Points on a hilly landscape, in no order, each with its height.
From any point a ball rolls to the lowest of the 2 points nearest to it. It stops when none of these is lower. Distance is the straight distance between rows; heights are no part of it.
j908 height 389: [174 116  51 154 133 185 118 129  83 118 172 135 102 129 151  76 113 145
 110 152]
j641 height 276: [175 155 109  93  82 158 120 155  75 138  77  90 121  78  77 100 111 125
 127 134]
j419 height 277: [141 115  98 146 174 178  74  92 113 126 100 108 135 165 134 148 117 135
 155  86]
j291 height 201: [106 113 158 104 160 203  95 128 131  97 109 137 111 176 172 216  99 125
 151 140]
j346 height 170: [ 99 130 129 133 150 107  93  97 129 136 141 125 124 112 102 173 167 146
 152 111]
j239 height 328: [120 104  96 138 153  97 153 139 143 152 160 142 105 132 134 103 180  86
  97 141]
j235 height 450: [122 191 126 206 123  91  85 153 142 161 135 127 153 147 171 159 126 186
 107 122]
j212 height 623: [165 159 179 136  68  92 192  96  99 122 139 139 166  82 150 107 114 125
 115 119]
j385 height 166: [ 93 143 145  95 107 123 115 134 131 106 151 138 120 161 152 183  90 120
 144 173]
j645 height 210: [101 180 155 112  80 124 146 154 196 165 142 121 114 145 166 167 108 113
 147 166]
j107 height 245: [139 165 122 166 119  85 118  99 140 138 176 121 174 175 111 113 125 154
 123 113]
j220 height 269: [173 134 121 129 127 108 189 120 146  96 117 139 137 142 160  92  94  86
  92 137]
j676 height 377: [142 152 139 128  76  90  59 159 117 155 151 138 145 123 117 134  95 143
 157 173]
j728 height 534: [106  60 139 110 176 211  93 137 143 149  95 156 115 195 136 156 156 151
 132  86]
j80 height 165: [ 63 126 167  88  97 113 158 119 159 136 128 134 128 178 114 156 154 143
 134 108]
j618 height 295: [115  75 115 145 202 152  71 115 157 109 122 123 135 145 200 166 130 148
 136 117]
j973 height 303: [146 134 116  88 108 141 173 173 121 113 147  97 106 109  87 106 117  77
  96 150]
j146 height 539: [105  71 189 110 185 167 115 122 151 117 106 162 160 206 126 179 151 156
 124 106]
j873 height 293: [167 107 121 123  87  84  98 169 123 150 191 142 144  96  92  77 134 114
 136 161]
j317 height 207: [111  92 127 124 113  73 152 140 148 167 155 118 131 101  91  97 185  92
 108 102]
j23 height 392: [115 116 145 135 173 136 156  84 181  70 117 118 172 184 124 114 107 146
 150 112]
j129 height 48: [122 148 156 145 133 112 163  54 169 133 107 129 154 100 161 140 150 138
 150  91]
j384 height 270: [ 95 155 146 128 132 126 183 118 136 162 155 104 106 148 105 160 194  92
 124 129]
j595 height 655: [181  91 141 120 102  80 121 127  94 111 117 147 166 122 136 109  91  93
 106 118]
j29 height 272: [139 141  78 117 118 182 131 161 113 174 154  89  91 150 121  93 149  85
 112 177]
j494 height 361: [179  94  60 140 124 179 130 146 100 146 140 135  95  78 137  50 129 123
 119 135]
j48 height 305: [ 94 151 126 133 178 142 183 100 141 115 138 130  92 155 127 163 176 102
 127 156]
j45 height 82: [103  96 172 104 117  94 142  93 121  67 165 100 164 109  88 146 105 119
 127  72]
j967 height 188: [120 118 154  65 124 175 132 122 162  90 142 135 112 173 140 192  98 116
 150 138]
j475 height 326: [133  66  75 153 193 178  98  96 135 140 128 128 104 128 196 136 146 122
 127 106]
j488 height 502: [ 82 170 170 148 102 113 109  76 154 151 161 110 173 144 168 176 120 175
 147  90]
j629 height 369: [ 81 114 122  83 172 172 135 108 117  66 106 142  93 149 123 150 119 139
 156 163]
j13 height 160: [105 123 173 113 122 103 182 150  98 108 101 100 116  68  63 125 110  87
 109 119]
j414 height 662: [183  84 104 142 124 134 108 140  65 129 117 140 135 138 141  92  88  68
 109 117]
j288 height 301: [112 133  96 179 186 196  72 139 154 147 119 130 120 194 145 134 102 133
 167 110]
j272 height 487: [155 192 153 177  76  97  92 159 133 182 138 140 150 102 170 137 126 200
 139 149]
j164 height 304: [183 112  59 133 129 152 108 151 156 180 121 137 108 105 145  65 145 138
 120 132]
j162 height 254: [ 99 104 135 123 173 141 115 113 189 120 113 147 124 162 170 162 136 141
 138 125]
j195 height 471: [160 135  77 114 126 185 141 139 103 106 138  89 108 103  83  91 100 123
 117  92]
j275 height 426: [ 92 180 122 190 154 122  75 182 149 136 128 125 134 160 158 173 105 147
 121 124]
j495 height 126: [ 98 123 149 112 101  91 121  94 133 114 137 131 148 100  89 140 134 131
 162 109]
j881 height 256: [114 122 151 123 107  91 207 109 148 111 114 144 138 126 148 111 123  87
 112 127]
j311 height 529: [115  61 117 104 160 200 128 125 118 136  81 142  98 160 129 123 145  97
 136  87]
j182 height 586: [171 150 173 176  93  84 167 103 107 168 136 156 158 100 156 108 143 101
 133 135]
j841 height 241: [144 147  72 138 145 124 147 129 122 116  99 118 133 160  96  64 130 155
  99 112]
j41 height 137: [135 166 110 160 114  85 107 144 125 168 145 117 156 164  83  78 141 157
 129 142]
j711 height 248: [136 177 137 142  83  95 166 120 120 158 154 107 154 115  86  82 168 168
 115 127]
j19 height 217: [ 68 141 161 142 118 104 146 113 195 114 156 157 139 141 188 151  99 132
 158 158]
j205 height 457: [138 126 102 103 153 161 153 114 123  58 116  91 134 133 103 117  95 140
 107  85]
j588 height 143: [114  79  86  95 133 153  96 136 108 124 127 135  97 155 168 147 121 126
 100 133]
j172 height 524: [ 75 140 139 130 118 123  91 162 190 144 126 147 110 103 152 177 120 149
 172 139]
j93 height 416: [190 112 108 140 147 107 136 104 119 104 102 144 137  69 137  88 136 150
 107 106]
j718 height 200: [ 81 107 182 106 126 117 183  81 167 114 102 137 161 168 144 140 161 151
 122  79]
j708 height 331: [114 140 108 154 166 154  91 154 158 170 137 133 106 156 139 142 128  94
 173 139]
j740 height 53: [147 161 114 136 138 113 168 111 132 124  79 125 149 178 130  93 115 111
 113 135]
j67 height 247: [152  96 104 117 106  86  73 159 114 179 147 124 144 123  85  88 145 117
 120 117]
j895 height 330: [134 134 114 159 164 107 109  88 152 104 135 127 177 170 130 101  99 144
 143 121]
j923 height 209: [ 84 107 192 141 181 181  99 159 162 108 138 153 127 168 171 232 133 126
 137 129]
j730 height 244: [ 83 181 163 134  95 128 177 126 165 183 164 117 108 147 154 168 161  98
 133 152]
j178 height 242: [117 127  91 103 123 120 152 158 151 148  88 117 117 150  98  72 160 130
 105 130]
j699 height 509: [ 99 130 186 106 116 132 107  83 187 116 137 116 171 148 155 190 114 179
 168  92]
j189 height 395: [135 134 103 121 109 129  51 154  99 162 116 123 136 158 107 132  91 109
 152 139]
j664 height 668: [170  87 105 108  99 139 135 177  85 142  84 120 120 110 120  68 106  74
  91 123]
j817 height 483: [ 98 193 164 181 104  90 122  95 121 162 132 129 169 164 175 154 118 165
 120 121]
j283 height 220: [129 140 126 105 102  97 145 123  93 107 131 143 120  97 113 123 142 150
 112 174]
j883 height 116: [105 114 163  99 116 101 149 125  91  73 119 114 147 135  66 135  92  78
 128 113]
j506 height 296: [203 151 126 110  82 136 133 185  98 150  97  90 132  75  76  59 138 149
  97 134]
j700 height 531: [153 159 162 179 100  81 112 129 122 193 124 156 144 103 171 139 147 141
 132 142]
j892 height 132: [114  77 150  96 124 107 152 142 157 140 113 126 128 112  87 124 149  74
 127  76]
j538 height 552: [100 153 141 112  93 105 130 115 155 191 134 117 106  88 143 186 190 151
 130 122]
j890 height 644: [151 114 168 122  77  75 137  81 117 107 136 143 184 117 166 133  90 130
 119 125]
j122 height 230: [ 91 161 175 112 147 155 134 105 145 123 131 128 115 171 140 225 151 159
 150 119]
j719 height 221: [ 81 159 155 140 159 157 119 146 156 133 158 124  82 156 171 232 147 120
 135 130]
j827 height 520: [111  69 107 104 183 167 142 103 140 102  77 145  96 124 134 121 170 139
 124  93]
j238 height 431: [112 124 155 128 176 141 181 106 152  49  99 111 153 145  82 101  97 124
 133  94]
j613 height 374: [181 131 150 131 101  97 157 126 106 120  82 127 145  48 110  99 128 141
 102  89]
j559 height 228: [125  98  60 132 128 174 100 161 133 179 133 121  97 157 135  75 131 115
 127 130]
j513 height 329: [161 157 118 131 129 113 168 150  80  84 103 114 143 127  76  71  91 152
  79 116]
j273 height 412: [158 114 103 151 166 113 186 115 126 108 173 138 119  99 129 103 161  78
  94 128]
j545 height 504: [150 147 141 184 134  85  95 127 113 132 194 169 150 114 162 136 151 193
 120 156]
j108 height 177: [112  96 107  82 125 118 125 131 103  99 121 137 112 128 108 119 127 124
 112 131]
j581 height 480: [143  82  72 131 125 197 116 124  89  92 167 111 110  97 105  80  74 100
 141 109]
j936 height 78: [119  78 128  75 116 141 142 168 168 139  84 133 106 113  99  97 133  73
 150 120]
j590 height 255: [121 104 140 125 172 152 107  97 110 100  68 124 143 141  89 135 127 110
 167  92]
j457 height 193: [130 137 152 155 150 114 136  81 142 129  75 136 143 120 121 133 127  97
 170 114]
j228 height 486: [110  44  75 134 112 217  97  98  92 109 138 119  95 128 135 108  98 126
 154 106]
j26 height 474: [165 151  87 126 150 145 134 102 109  98 176  98 141 185 139 136 109 123
  95 118]
j848 height 336: [188 132  92 122 124 147 165 143  97 126 165 111 113 120 129 113 139  85
  75 125]
j132 height 334: [183 144 140 125 103 125 180 170 127 145  85  90 120  49  97  88 124 111
  92 112]
j191 height 538: [106 159 138 132  95 100  77 135 156 169 154 133 124  69 140 177 139 179
 159 139]
j653 height 428: [168 152  76 165 165 161  96 115 111 125 157 133 108 133 181 134 117 157
 111 159]
j781 height 144: [ 75 115 174  74 111 124 165 120 120  87 116 123 133 153  68 154 141 135
 126  98]
j607 height 470: [201 160 152 164 116 103 135 104  81 109 171 159 147 103 132 111 143 186
 134 150]
j775 height 214: [134 132 149 139 139 114 159 181  82 115 114 103 120  64  45  71  90  93
 108 139]
j185 height 104: [ 70 121 170 109 118  92 174 100 158  97 110 164 133 153 166 139 113 112
 147 167]
j260 height 448: [193 145 103 140 133 118 112 119  71 107 134 142 134  71  93  99 144 176
 123 128]
j991 height 345: [ 77 146 121 119 165 128 165 107  89  83 118 134 102 147  88 134 137 108
 136 173]
j52 height 222: [131 107  85 140 175 119  91  95 103 122 147 136 112  95 127 135 162 148
 125 129]
j721 height 340: [175 146 171 139  74  92 102 162  98 162 187 149 143  91 113 115 147 135
 159 184]
j649 height 503: [126 113 101 109 158 149 167 128 135 104  63 118  98  85  95  92 143 137
 113  83]
j187 height 266: [121 132 139  93  80 100 175 161 110 111 164 123 118  99  92  95 145 115
 100 186]
j110 height 290: [108 152 156 122  76  89 142 136 153 158 139 146 125 119 146 130 114  99
 148 197]
j312 height 140: [105 131 140 120 115 104  66 141 104 102 118 142 124 143 186 196  74 137
 114 163]
j748 height 155: [ 93  95 106  84 114 126 118 183 168 166 108 134  95 156 124 101 147 103
 130 165]
j330 height 302: [176 148 141 119  76  96 145 159 118 164 121  96 146  88  84  83 182 166
  88 122]
j742 height 515: [ 99 131 151 111 120 125  67 132 169 122 118 131 141 137 149 190  96 175
 165 120]
j333 height 110: [123 114  99 119 113 139  73 173  96 136 118 145  97 138 198 158  96 130
 109 168]
j541 height 456: [186 168  91 137 125 150  99 109  85 131 155 107 131 143 137 148 124 151
 109 127]
j674 height 359: [112 153 124 120 117 133 117 148 141 166 149 120  98 117 121 149 142  82
 160 175]
j455 height 271: [117  87  65 145 163 157  81 128 110 154 143 151  72  88 165 125 154 136
 136 140]
j443 height 185: [ 81 123 160 151 175 123 156  69 188 114 122 140 132 124 171 168 162 150
 159 126]
j98 height 472: [121 117 137 143 175 119 164 129 139  81  78 116 137  81  75  82  94 122
 131  78]
j920 height 410: [121 169  94 172 145 144  46 174 107 150 128 126 124 149 147 143  81 149
 147 150]
j325 height 258: [170 155 154 114  82 113 137 147  65 117 109 118 127  67  78 113 125 117
 129 165]

Where does a ball stop that starts at each point below?
j311: j41
j581: j41
j607: j333

Call two points neighbours if one is among the 2 nearest of the other. Go from one point of each pair to the other, from neighbour to neighbour, staying as low as possible. Name the highest point that can't be avoided.
j936 and j740: j178
j936 and j185: j220
j45 and j129: j718
